A landscape with many valleys, sampled at points; each row gives a point and its height.
From any point a ball rolls to the lowest of the 2 points nearest to it. It stops when none of these is lower. Distance is the straight distance between rows; heights are no part of it.
q_229 height 4.84: [122 123 113 152  97 135 129 108  93 133 125 130 123 156 136 103 119 129
 123 141 113 130 143 119  96 109 119 166 166 132 121 109  81 123 173 135
  93  95 127 121 116 149 108 148 116 125  96 153 161 121 134 143 111 145
 139 147 115 162 123 129 132]
q_269 height 5.98: [151  90 146 128 117 129 119 192 116  98 106 131 116  83 131 118 139 111
 108 113 161  98  90 144 162 168 118 140 101 133 149 118 122 132  51 154
 143 159 129 105 139  86 149 114 121 115 112 115  86 166 155 144 132 123
 142  91 146 131 157 117 121]
q_743 height 4.23: [137 126 127 142 150 188 145 109 122 103 115 121 131 150 131 121 124 122
 127 116  89 147 136 113 108  94 122 123 122 153 120 154 103 140 164 122
 116 143  96 133 118 145  96 136  78 121  97 126 133 115  84 123 130 122
 136 125  97 121 125 152 128]
q_511 height 8.42: [ 85 103  91 127 124 112 110 123 186  94 133 165 151  93 142 137  87 153
 133 170 154 120 117 135 157 139  98 155  58  86 112 216 111 134  96 117
 147 178 131 113 113 110 141 157  95  76  78 134 100 179 167 154 148 141
 159 136 130  88 171 105 134]
q_176 height 6.02: [120 112 118  88 117  94 166 113 103 113  67 163 161 117 126 141 106 129
 120 136 125 153 140 107 115 107 134 142 119 115 114  99 124 113 131 146
 102 128  93 148 141 143 129 147 107  84 150 150 122 101 110  72 110 136
 142 134  97 107 111 161  86]
q_581 height 5.78: [129  89 113 148 116 154 105 151  59 117 121 197  85 147 136  75 138 136
 120 111 157 129 139 108 130 107 140 174 149 142 139 135 109 129 168 140
 153 113  83 127 161 185  66 113 121  93   5 117 121  83 180 129 120 137
 189 117  73 144 122 111 154]
q_59 height 5.90: [108  94 106 151 135 138 100  85  57 103 125 194  91 143 139 107 140 134
 138 121 128 132 118 114 120 109 150 151 135 118 107 147  74 129 180 116
 136 115  79 121 145 181  72 141  89  99  43 107 143 107 154 130 119 115
 170 124  93 136 103 132 155]
q_915 height 6.06: [138 108 122 101  92  66 126 131  53 148 115 126 146 108 123 159 140 145
 121 112 137  98 126 147 135 138 157  90 184  71 163  59 125 102 122 105
 101  96 158 126 127  91 153 137 166 149 189 130 145 136 138 105  95 121
 118 123 201 132 126 119 133]
q_844 height 2.82: [140 174 169 130 173 170 137 110 140 129 150  95 124 124 182 136 155  86
 130 132  62 158 138 120 108 109 131  50 119 179 100 173 148 205 165  94
 137 123 124 144 102 176 117 107  67 139 150 100 141 101  59 106 129 135
 115  99 103  99  93 150 117]
q_256 height 4.14: [132  68 151  84 128  63 146 161 136 136 111 143 147 110  75 152 113 121
  84 113 135  94 124 115 115 143 129 138 126 124 129  86 151 109  93 195
 121 133 123 126 153  88 124 107 211 112 215 156 122 119 123 104 133 164
 109 139 139 148 149 135 123]
q_559 height 4.55: [127 123 124 158 134 165 136 160 151 115 122 108 123 143 136  95 117 125
 128 132 128 121 112 129 139 117 112 169 105 163 131 157 109 123 108 154
 142 156 136 119 123 114 135 123 102 113  90 125 109 142 139 150 137 116
 149  99 117 135 148 127 140]
q_489 height 4.56: [147  67 137  80 126 104 158 198 138 120 101 151 143 114  95 138 102 130
  83 116 164 102 140 110 120 145 122 167 107 139 157  83 165 114  81 192
 146 129 108 134 160 107 140 108 186  83 153 144  77 115 125  94 133 166
 132 114 123 124 182 141 122]
q_588 height 9.30: [121 115 149 133 106 105  72 119 115  65 136 146 117  37 126 169 142 114
 121 122 146 119  81 107 198 190 116 102  98  73  94 176 113 124  46  84
 150 210 140  77 148  63 155 137 143 122  83 139  93 185 180 169 128 109
 142 138 157 109 131 102 148]
q_657 height 5.37: [ 84 134  99 156 139 115 119  42  90 101 119 173 134 138 132 133 130 143
 167 145 116 155 124 148 109 111 140 135 125  95 104 138  84 141 179  90
 115 115 113 129 114 175 104 153  52 110  75 117 139 158 152 140 119 112
 147 121 104 121 105 150 159]
q_569 height 5.32: [132 108 101 146 130 205 104 176 110 139 136 162  87 156 124  63 116 137
 116 114 142 106 143 101 129 114 113 167 136 148 153 167 115 111 159 143
 166 152  89 106 161 155  75 115 114 106  13 124 115 106 149 137 145 125
 187 124  71 140 143 111 154]
q_755 height 4.24: [139  91  83 117 125 187 104 166 169 128 165  86  68 161  98 129 120 135
  72  94  86 107 145  84 103 135  83 142 136 114 135 160 137  99 157 178
 126 160 117 104 183  84  93 141 195 135 123 166 138 136  82 118 149  99
 141 179  92 181 168 123 126]
q_219 height 5.04: [160 115 122 147  95 114  97 124  87 102 127 139  42 108 137 125 198 125
  71  82 147 124  95  98 169 143 123  92 124 118  95  96  81 109  94 148
 127 178 118  96 185  67  95  94 199 166 110 151 137 107 126 144 122  83
 128 146 138 192 114 114 155]
q_356 height 3.72: [141 155 165 132 129 136 136 119 115 140 128 101 130 127 144 113 123 101
 113 135 108 134 128 108 108 105 144 133 141 175 119  90 111 136 130 136
 103  77 138 134 120 141 127 119 121 129 160 118 158  90  93  95 110 129
 126 118 126 133 113 123  91]
q_507 height 2.28: [118 202 175 112 151 103 129  72 126 165 131 113 136 117 153 166 133 103
 140 156  86 145 117 121  89 138 141  76 133 118  83 136 140 122 135  85
 108 100 155 168 116 156 161 135 123 169 201 121 169 103  96  94 123 130
 117  89 160 101  78 126 109]
q_335 height 1.97: [140 106 111 119 127 124 148 162 180 170 145 107 151 141  91  86  94 131
 125 134 174 121 174 136 105 154 116 185 134 195 178  93 172 118 127 205
 151  77 131 136 129 138 147 106 168 109 155 145 116 127 139 128 162 197
 112 155 130 129 189 131 124]
q_494 height 6.27: [126 120 131 105  61  57 132 100  46 147 104 145 110 115 148 158 156 128
 113 109 120 116 133 100 128 128 150 107 173  62 114  59 102  96 129 124
  97 113 149 121 148  75 131 153 158 143 180 167 169 124 115  95  90 126
 121 138 148 151 114 108 114]
q_807 height 0.50: [141 171 181 126 202 150 162 126 223 147 181  73 142 160 112 133  96 124
 154 157 112 127 129 148 102 136 112  95 108 207 151 191 151 170 106 124
 151 104 146 145 107 152 111  86 137 138 188  87 142 123  90 146 137 134
 106 116 145 117 132 118 121]
q_465 height 5.70: [152 129 127  73 143 112 181 110 119 124  65 170 154 109 133 161 139  94
 110 118 115 153 134  88 127 108 139 102  98 119  86  96 142 118 119 151
 139 143  69 130 170 135 125 135 122 102 181 135 150  78  71  53 118 104
 133 138 101  88  86 152  70]
q_917 height 8.79: [100 100  92 110 122 116 138 152 192 104  83 166 162 102 146 128  91 163
 149 167 177 138 128 159 157 123 123 166  47 106 137 192 137 127  82 136
 145 164 121 150 126 137 163 149  75  78  94 133  84 154 168 131 131 159
 144 107 117  79 168 133 116]
q_9 height 3.88: [135  95  97 127 126 188  95 196 181 173 172  85  70 158 121 116 104 131
  93  99 125  92 148  97 110 142  64 171 131 163 139 145 138  95 136 186
 155 146 126  87 166  95 114 114 171 127  96 151 113 159 113 150 172 106
 163 160 119 180 174 121 128]
q_750 height 6.72: [122 133  64 108  79  65 130 126  49 123 127 143 171 156 141 148 142 158
 156 112 156 103 129 140 143 133 163  95 188  46 179  77 114 134 158  45
 115  72 166  95 108 118 163 156 134 154 109 124 131 149 178 144  88 117
 127 144 210 136 124 124 169]
q_126 height 6.00: [137  99  86 108 129 141 160 137 125 117  97 152 156 150 110 120  95 132
 106 129 128 139 159  98  91 111 100 170 126 119 125 125 124 106 150 146
 114 135  85 136 154 139 106 146 127  76 107 170 113  96 111  94 131 160
 148 142  90 122 156 150 114]
q_371 height 2.34: [115 161 160 128 175 146 153 114 164 122 129 102 163 143 161 142 143  96
 149 142 107 169 152 148 101 108 136  82 121 175 117 152 162 206 153 115
 124  97 115 162  97 193 129 106  24 114 132 105 132  95  69  96 104 147
 116 114 101  84 104 145 110]
q_762 height 1.53: [116 183 182 117 174 112 152 115 189 138 149  96 163 131 111 134 103 123
 150 166 129 146 118 159  96 129 139 103 115 172 136 149 148 149 120 118
 120  97 150 165  88 165 144 111 118 144 200 110 163 105 115 117 128 145
 101 104 151 114 108 127 120]
q_429 height 6.38: [140 110  63 105 108  64 129 148  69 170 115 129 179 139 124 147 130 157
 140 127 185  87 122 153 147 130 155  96 180  79 184  66 120 122 135  87
 114  60 167 108 114 121 167 145 154 155 163 121 118 140 178 120  95 111
 126 135 252 124 123 124 164]
q_694 height 8.61: [101 149 139 132 157 121 131 126 176  98  81 130 148  98 136 152 119 123
 144 131 128 155  84 144 170 128 125 106  74 119  97 187 130 114  63 103
 162 191 125 146 120 123 176 149  68 109 119 115 101 171 151 144 124 108
 150  71 131  76 120 130 122]
q_965 height 7.69: [ 79 160  89 106 102  59 125  48  96 118 102 161 151 121 136 154 115 176
 186 146 134 161 119 158 147 116 165 109 151  61 116 104 131 117 156  59
 109 126 146 137  97 149 171 151  88 124 107 129 115 168 179 138  98 124
 115 124 146 115  94 154 147]
q_205 height 5.61: [107 109  71 119 125 114 150  93 148 135 112 137 169 167 109 132  87 142
 134 145 118 134 175 131  81 126  85 171 147  85 123 146 120 121 181 162
  82 120 100 136 118 145 110 151 104 113 126 191 140 124 111 118 145 182
 112 166 110 146 158 135 119]
q_29 height 5.42: [151  73 124 117  92 141 113 194 121 121 135 147  79 100 144 120 142 119
  81  98 167  79 110 100 146 170  78 160 100 124 140 118 123 130  59 161
 140 171 117  95 161  81 117 109 153 109  77 135  90 147 155 148 145 119
 155 129 124 154 166 112 125]
q_267 height 3.41: [116 127 174 157  92 130 113 137  71 119 101  99 135 162 159 122 175 102
 151 141 155 173 122 166 157  84 194 116 129 178 169  71 148 175 124  93
 113  95 147 144 112 171 144 105  43  96  88 107 113 114 116 103  72 129
 128  92 109  98  68 127 120]
q_947 height 6.42: [ 83 129 112 165 111 109  96 131 142  89 136 170 158  83 132  98 138 137
 153 161 170 110 117 152 192 151 128 164  99  89 155 188 112 174 112 104
 141 146 182  85  96 121 155 140  95 105  51 108 117 188 200 199 153 152
 130 142 132 108 147 103 151]
q_552 height 3.46: [141 107 127 126 144 217  95  95  97  92 139 161  51 150 130 102 146 128
 137 102  87 145 134 107 134  84 151  86 109 130 124 175 113 122 180 121
 140 194  57 137 144 131  65 130  93 148  82  86 142 107  90 130 148  97
 144 143  68 116 119 142 131]
q_131 height 2.81: [122 110  85 128 102 149 136 173 170 161 138 125 135 160 107  92 103 127
 112 140 169 125 175 117 107 138  73 196 126 143 166  97 156 123 136 189
 151 109 135 135 137 134 137 132 149 102  94 173 107 146 151 143 159 185
 132 144 120 144 191 130 133]
q_519 height 4.34: [127 175 147 144 119 106 109 105 121 136 113  92 148 113 140 136 148 147
 173 134 141 150 113 203 166 129 165 108 148 108 136 118 148 133 121  68
 123 112 190 154  82 138 190 117 107 178 140  93  98 161 176 158 100 115
  90  71 193 104 100 127 153]
q_904 height 5.67: [130 147 137 157 103  92 109 121  89 121 147 107 137 102 129 149 150 143
 142 131 136 113 114 170 139 162 136 122 167  73 138  88 123 114 126  83
 117 120 169 120  99  85 164 134 166 190 144 117 109 168 173 168 105 107
 110 115 200 146 131 114 162]
q_79 height 3.73: [105 114  82 142  75 144 117 160 172 170 158 169 130 147 103 105 113 139
 118 136 182  91 181 104 124 149  52 203 111  91 155 114 154 145 137 161
 154 110 156 131 135 141 100 152 147  97  43 168 136 167 192 179 178 177
 127 154 109 148 200 111 124]
q_253 height 3.35: [125 130 179  82 131  55 146 123 128 148 103 153 166  89  91 169 119 131
 130 123 122 114 117 145 135 133 171 100 143 112 132  92 160  92  93 136
 105 125 141 154 119 124 145 115 181 133 237 137 143 119 131  97 121 155
 107 110 163 120 101 133 118]
q_682 height 9.11: [125  92  97  97 106 113 150 188 155 101  80 179 164 111 140 120 105 162
 135 153 195 128 152 164 144 124 136 173  80 114 155 123 160 133  95 148
 133 142 124 160 140 142 151 138 107  73  94 152  71 128 164 103 122 173
 141  96 102  96 178 150 118]
q_644 height 4.77: [152 117 121 153 138 210 124 137 114 129 120 132 122 163 115  81 118 122
 132 125 116 140 163 107 120  95 124 148 149 179 148 141 111 124 181 132
 125 116  90 114 140 172  83 118  81 114  43 126 132  89 102 121 118 139
 159 140  77 142 129 130 138]
q_733 height 4.06: [115 103 112 148 156 203  72 115  94  91 153 165  49 157 135  82 145 139
 123 105 110  99 125 108 147 112 146 109 131 104 130 204  92 105 181 142
 161 189  57 130 159 128  58 123 118 146  47  83 141 108 127 145 157  82
 167 137  80 149 135 111 148]
q_218 height 8.02: [ 90 132 101  90 116  52 137  98 122 113  74 175 166  97 125 160 111 179
 157 141 144 162 124 174 160 119 157 114 129  69 128 107 150 120 122  94
 116 151 133 152 105 145 175 157  98 100 143 145  87 149 177 111 107 130
 100  93 147 109 104 166 132]
q_252 height 7.36: [ 71 167 100 145 106  60 106  25  77 113 149 156 136 135 130 166 125 156
 189 145 106 142 120 127 110 125 147 123 151  46  85 127  92 106 195  44
  99 109 138 116 103 133 145 162 108 156 103 140 141 167 162 156 113 110
 137 160 134 133  92 123 168]
q_940 height 5.12: [147 181 160 194 119 124  95 105  93 136 146  80 111 117 146 113 170 132
 177 148 124 126 110 188 164 156 144 132 149 110 140 125 121 129 122  60
 132 106 197 129  76 105 166 120 121 217 121  90 102 173 169 192 123  97
 108  99 184 134 104 105 160]
q_264 height 4.81: [103 145 109 145 154 146 158  59 148 110 114 138 150 148 127 138 121 140
 161 139  99 168 136 157 103 101 112 117 118 117 108 164 105 147 162 104
 115 147 116 155  94 155 115 144  46 133 112 135 137 156 116 134 135 132
 112 121 119 116 128 157 143]
q_809 height 2.84: [162 137 146 115 135  84 140 147 112 173 132 113 167 118 103 142 122 157
 154 129 158 106 121 187 132 139 185  90 153 162 193  84 149 128 116  99
  86  83 165 147  97 141 147 116 152 175 207  92 129 146 160 104 117 148
  92 126 217 118 106 109 121]
q_892 height 2.83: [146 206 177 164 134 132 104  91 117 150 161  73 103 126 138 137 142 105
 132 157  76 142 108 121  92 129 119 108 135 137  98 138  87 126 151  73
 110 100 173 155 104 130 141 126 129 187 176 107 154 112 115 126 133 117
 113  99 175 136  82 107 138]
q_199 height 2.15: [172 160 163 121 161 198 120 127 131 116 146 106  99 116 172 126 168  90
  98 117  75 147 121  90 131 108 146  48 106 167 108 146 145 164 135 122
 148 124 107 117 141 153 100 103 113 140 159  84 153  70  40  91 123  94
 120 122  89 114  94 137 102]
q_545 height 5.03: [144  87 125  85 140 145 174 200 161 124  90 152 153 122 128 135  91 128
 107 117 148 137 121 100 124 117 128 154  80 145 127 134 151 102  80 159
 164 151  88 141 177 129 142 111 162  67 123 129  61 103 111  77 113 126
 155 111  87  90 182 138 106]
q_401 height 7.09: [100 154 114 143  70  70 107  71  37 103 148 163 125 143 148 153 148 158
 171 111 120 128 122 123 132 133 179 106 177  51 133 102 106 123 165  34
 116  97 157 105 102 114 149 157 132 157  81 118 137 161 171 164  96 117
 128 147 155 142 106 111 180]
q_417 height 3.90: [125 122 113 154 142 158 118 124 140  95 130 120 111 124 142 129 137 128
 108 108 110 133  84 101 144 117 112 121 104 122  90 166  94 103 103 130
 141 191 114 116 150  93 116 140 130 131 116 127 125 144 124 143 135  81
 139 111 124 142 125 137 139]
q_691 height 4.45: [134 125 131 158 103 154 113 118  78 117 138 120  81 137 140  97 149 127
  96 117 115 129 114  98 133  99 121 137 151 146 116 120  67 113 138 131
 115 138 113 107 139 130  93 128 146 143  97 137 155  98 114 138 111 108
 139 139 115 172 101 136 136]
q_367 height 1.94: [154 117 136 130 151 113 153 167 142 169 135 105 172 120 101 113 125 164
 166 137 198 103 122 205 141 155 175 107 137 198 212 104 158 146 119 144
 105  87 163 151 109 151 148 105 149 162 199  94 110 156 174 126 148 163
  65 138 179 123 125 124 121]
q_881 height 6.29: [152 134 147  84 174 167 180 129 180 121 129 106 143 132 136 148 119 105
 127 102  84 151 140 110 108 101 136  87 110 156 105 170 170 169 134 133
 147 143  81 149 115 151 115 120 116 100 156  97 121 105  47 104 128 119
 119 128 101  85 142 150 101]
q_204 height 4.78: [173 132 127 124 110 153 105 130  93 109 115 122  58 118 143 100 172 115
  71 100 129 141 111  77 158  95 141 104 128 157 113  98  81 101 106 158
 122 145 104 112 171  99  97  90 178 144 124 129 152  71  91 110 120  90
 129 154 111 166  99 125 121]
q_908 height 2.41: [112 141 184 148 143 128 126 161 127 116 110  87 173 145 143 124 166 102
 150 149 173 174 120 183 155  94 177 115 105 195 155  96 183 180 107 120
 139 101 144 161 112 172 157  86  66  83 125  92  96 103 117 110  90 131
 110  78 108  74  73 132 114]
q_444 height 1.59: [145 151 145 140 181 183 155 138 205 145 172  69 140 168 113 106  99 122
 145 128  91 124 161 139 101 118 110 144 133 203 152 183 144 147 141 156
 145  87 137 133 107 142 110  96 127 133 151 100 127 121  79 137 157 130
 102 140 138 136 170 118 123]
q_61 height 4.57: [150  77  60 111 126 183 103 151 120 109 142 157  65 153 114 119 135 141
  78  95 124 119 142  69 112 114 104 132 116  93 125 150 128  86 155 155
 130 182  83 116 205  97  68 136 185 108  90 158 136  99 107 104 147 104
 155 179  70 142 153 130 131]
q_360 height 5.48: [100 126 106 145  80  56 114 115  93 120 158 133 140 119 110 161 132 148
 124 138 140 111 126 145 128 161 116 132 163  36 122  85 123 131 157  98
 101 132 167 112 100  75 148 162 189 166 138 152 123 159 162 163 109 124
 115 147 158 162 135 115 162]
q_420 height 0.49: [160  90 133 127 143 122 157 175 163 164 140 110 167 131  91  95 114 152
 158 130 206 104 152 177 141 168 163 146 126 220 214  93 184 143 112 185
 127  75 144 150 126 158 156  97 150 125 171 107 106 139 152 122 155 191
  77 152 135 114 158 138 112]
q_660 height 4.95: [135  81  91 114  98 160 100 185 122 128 141 176  68 121 137 116 131 141
  75 102 158  92 121  72 136 131  84 166 101 105 113 143 127 107 101 149
 138 178 102 111 188  94  80 123 180  92  53 148 111 115 150 129 142 112
 169 142  86 145 160 121 133]
q_426 height 0.93: [164 131 120 132 164 199 144 172 179 151 159  82 129 155 111  92  99 117
 113 106 100 128 167 110 109 113 112 157 141 196 156 149 155 110 140 167
 157 101 104 111 145 140 114 102 140  99 113 105 106 108  67 114 141 122
 140 148 103 138 179 126 123]
q_878 height 4.61: [ 79 116  88 178 105 161  94 146 171 148 172 167 120 156 120  99 118 139
 124 146 142  81 163 101 124 153  70 195 121  92 129 176 116 151 166 149
 153 124 156  97 127 140  94 152 123 118  23 135 154 157 197 194 186 142
 145 163 109 151 170  98 160]
q_428 height 6.57: [157 134 162  86 182 199 156 128 191 120 159  91  95 132 143 150 134 102
 125 111  55 150 131 107 118 100 140  77 107 149 111 192 166 146 136 143
 154 164 105 141 128 117 104 115 167 121 165  85 121 142  41 139 140  87
 106 137  98 112 143 126 104]
q_330 height 5.18: [153 111 142 151 122 150 144 162 113 126 132 101 120 139 123  80 132 116
 125 130 151 126 139 150 129 127 124 177 143 195 157  83 128 139 115 167
 139 105 147 121 117 135 137 106 124 122 109 115 109 126 136 137 132 141
 131 123 120 142 142 132 132]
q_44 height 3.54: [132 152 169 103 126  79 127 119 120 138 108 113 154  91 110 154 126 146
 148 126 128 140 109 185 140 133 175  96 150 119 135  99 156 113 101 102
 111 114 165 161  98 135 169 123 151 158 197 110 125 138 156 127 110 137
  94  87 192 111 105 133 140]
q_304 height 3.39: [152 107 111 164  94 175  93 171 136 177 184  90  60 173 120  91 137 134
 102 100 136  81 148 115 110 156  55 177 166 170 139 105 118 130 145 177
 166 123 144  97 130 105 101 113 161 157  81 156 129 140 156 180 180 116
 149 184 116 204 138 127 148]
q_105 height 2.87: [117 135 178  67 165  76 171 117 168 141 101 148 172  99  96 162 101 117
 127 143 136 129 117 123 136 125 168  98 116 140 118 112 169 122  87 146
 121 121 109 156 122 154 142 120 154 103 231 128 154  87 101  89 118 142
 124 111 124 102  98 146 107]
q_806 height 6.44: [131 159 132 124  93  98 127  62  61 164  95 151  94 142 179 161 156 118
 138 117 107 136 124  75 119 103 152  93 148  92  80  75  98  96 144 117
 103  95 126 123 167 106 116 163 134 164 170 162 186  99  85  77 106 101
 119 116 120 149  85 116  86]
q_22 height 8.95: [111 132 147 125 143 113 104 124 165  88  98 118 126  55 136 168 117 114
 131 125 109 151  69 114 189 155 116  92  79  99  70 204 117  87  36  99
 166 211 127 106 139  87 172 144 114 114 118 117  87 193 165 168 123 103
 152 108 152  80 125 109 127]
q_37 height 2.96: [141 104 120 161  73 124 110 150  88 159 181 106  68 147 116 111 158 133
  85 101 128  85 135 120 102 154  65 165 182 138 131  69  98 149 150 161
 123 114 144 107 123  94  96 129 190 168 102 159 151 129 159 169 141 122
 131 184 127 199 132 120 148]
q_535 height 1.23: [104 151 161 155 164 151 149 139 173 117 113  81 171 164 127 112 139 116
 161 156 152 174 138 168 131  96 141 133  99 185 149 140 161 178 132 139
 134  94 143 163 105 178 155 103  53 107 130 101 121 108 116 115 109 139
 110  99 112  96 110 140 124]
q_989 height 3.36: [106 123 143  89 164  94 179 123 186 126 107 123 176 134 100 143  85 130
 132 137 129 136 138 132 102 122 136 140 117 132 130 142 149 118 109 167
 119 115  94 153 107 152 143 135 137 107 202 148 137  97  98  98 138 151
 114 127 122 116 134 139 124]
q_197 height 8.32: [ 92 140 127 103 152  85 141 116 161 100  77 149 161 103 123 159 114 152
 142 137 134 164 103 157 152 127 134 114  97 107 105 137 149 105  88 117
 143 173 122 164 109 142 179 160  93 111 157 132  99 146 158 125 125 122
 121  76 136 100 117 169 129]
q_986 height 7.63: [ 64 172 108 188 137 103 107  49 126  95 161 157 148 128 132 147 122 154
 172 151 124 137 113 141 131 147 129 142 134  59  77 158  97 119 177  64
 121 153 150 112  94 113 150 156 112 157  97 137 135 174 187 181 128 109
 129 130 132 138 120 123 174]
q_123 height 3.34: [127 149 144 123 169 147 139  98 145 103 111 113 130 113 134 160 147 110
 115 118  94 167  88 111 132 124 114  83  99 118  64 157 127 103  95 109
 156 185 118 142 143 119 137 145 132 143 158 123 140 142 103 121 141  79
 116  92 142 104 103 151 133]
q_525 height 2.24: [107 174 188  80 158  79 150 126 180 170 128 131 166 106 112 162 103 141
 162 162 146 144 116 168 131 134 183  80 124 154 141 125 186 139 103 101
 100  98 147 165  90 178 157 119 128 137 220 115 160  93 133 101 107 161
 103  93 146  93  68 141 125]
q_255 height 7.19: [171 143 183 178 156 133  99 149  82 139 122  78 114 100 124 108 164 116
 167 123 150 109  79 207 170 189 151 109 125 172 164 115 149 141  66 106
 139 113 189 129 114 105 145  91  99 179 144  87 100 175 153 151 142  99
 123  80 177 124  98 108 125]
q_175 height 4.12: [140 146 174 152  99 125 120 128  86 144 127  89 124 148 153 106 147 100
 143 140 130 151 126 152 136 102 171 129 149 183 158  75 124 170 132 110
 104  65 165 140 100 157 138 110  85 127 134  99 140 109 121 102  90 135
 127 110 132 116  96 115 110]
q_790 height 3.28: [148 190 163 152 155 157 120 110 138 162 170  90 114 141 142 125 117  99
 122 147  67 109 129 109  83 127 124 119 147 170 126 133  99 151 165 110
 102  80 144 136 114 123 110 117 129 166 187 105 173  84  80 114 140 125
 107 129 147 156 115 107  90]
q_981 height 1.63: [149 132  89 130 140 181 130 159 175 162 166  84 136 170  96 101  98 115
 105 115  97 120 189 106  86 120  87 164 172 173 153 134 147 105 177 171
 138  88 109 102 140 129 106 125 154 113 122 166 135 121  80 116 164 160
 134 176 117 160 184 127 118]
q_701 height 2.80: [168 133 150 123 145 221 116 121 114  97 135 135  68 139 156 119 165 109
 115 106  70 172 129  95 140  73 145  47  96 155 124 166 145 150 152 120
 151 180  73 127 136 139  87 114  89 153 112  74 139  87  52 108 130  95
 127 141  54  90 101 148 115]
q_475 height 6.61: [149 122 156 164 131 121  95 164 106 107 109  94 119  71 125 108 155 106
 147 120 149 105  81 181 190 188 127 121 115 126 159 138 121 134  48 119
 147 152 158  92 115  93 159 112  90 147 107 113  90 190 157 176 139 113
 140  97 170 127 126 108 135]
q_670 height 5.39: [175  99 118  68 141 148 176 167 134 108  70 172 138 114 123 146 128 110
  95 115 127 161 106  82 129 106 145 117  79 135  94 109 135 105  83 152
 164 162  75 132 190 119 125 109 162  75 146 119  97  70  88  58 109  91
 140 141  81  80 133 148  98]
q_216 height 2.58: [135 103 121 128  83 103 121 141  87 166 147 108  91 135 128 113 134 110
  82 112 120  96 147  95  97 126 103 164 184 131 112  65 103 119 155 163
  89  92 138 110 142  84 104 135 188 149 158 177 171  98 119 120 116 140
 125 171 123 180 133 111 104]
q_273 height 5.45: [100 109 102 154  91 136 104 159 173 134 151 140 121 122 132 100 122 131
 126 155 154  88 132 126 155 160  76 179  93 112 147 170 112 152 109 152
 150 146 165  92 112 118 137 135 117 110  47 130 121 180 182 207 164 156
 144 157 129 127 172 102 144]
q_516 height 8.01: [ 66 151  97 154 141  99  97  86 186  90 141 157 164  97 133 151  97 154
 164 162 142 132 105 140 159 155 110 141  99  59 102 183 111 127 123  93
 134 181 148 110  97  91 167 162 103 132 111 151 117 179 181 178 142 134
 129 131 142 116 146 116 148]
q_113 height 5.19: [ 94 130 100 158  75  76 120 104  90 137 155 135 126 152 120 126 129 140
 115 141 117 118 131 130 100 130 105 160 169  75 110  96  87 135 180 115
  87 105 146 109 105 109 117 164 159 148 119 161 160 143 153 164 112 136
 130 170 124 175 126 114 146]
q_227 height 2.18: [135 105  96 116 119 127 128 151 140 150 146 102 132 154  99 115  97 111
  88 120 112 101 168  91  82 128  84 175 161 133 119 103 127 108 151 184
 107 101 118 112 148 103 116 134 179 116 153 187 152  99 104 106 139 161
 128 171 111 157 155 129 103]
q_756 height 5.26: [114 106  80 117 119 106 140  72  98 145 105 164 148 156 143 141 100 130
 153 130 102 123 162 110  78 120 112 160 162  90 112 116  93 111 193 141
  59 105  93 126 136 148  90 154  90 117 120 185 167 122 107 111 121 154
 139 151  93 148 125 136  87]
q_400 height 5.31: [140 122 148 160  88 103 112 109  62 112 142 115  84  99 136 132 181 126
 105 107 131 128 107 128 146 158 128 114 159  97 115  79  90 108 100 109
 122 145 149 109 143  85 127 128 183 174 136 133 134 140 141 148 102  98
 114 128 161 169 118 115 161]
q_386 height 3.80: [130 115 161  96 144  84 154 141 171 150 141 111 160 130  85 127  85 126
 111 133 127  94 135 124  94 138 137 147 133 170 127 108 148 111 104 172
 113 107 116 130 131 112 126 107 193 124 217 141 150 103 110 110 135 163
 110 147 135 142 141 121 104]
q_710 height 5.99: [146 150 138  82 170 142 178  99 147 143 111 146 147 117 155 153 133  85
 127 111  93 131 144  97 106 119 143  81 122 131  85 122 168 158 144 140
 125 116  73 135 137 152 104 134 109 112 183 120 161  76  37  78 129 121
 111 127  91 101 110 148  57]
q_278 height 2.78: [139 186 164 112 165 142 130  71 134 133 129 105 119 112 151 173 166  92
 125 137  65 159 117 118 104 135 111  61 118 109  53 167 133 128 130  84
 138 149 141 155 129 147 150 144 129 176 185 128 163 118  75 104 148 109
  98 101 162  96  80 147 127]

Call two points neighbours if one is among the 2 nearest of the other. Go from one point of each pair to the other, from neighbour to neighbour, staying as low as possible. Name the highest point that can't be avoided.
q_915, q_199: q_806
q_426, q_807: q_444
q_507, q_743: q_569
q_807, q_691: q_904
q_420, q_807: q_44
q_535, q_507: q_175
q_199, q_535: q_844

Two balls start at each pair of points below. Name the first point that both come to, or write -.
q_947, q_29: -
q_22, q_269: -
q_917, q_682: -
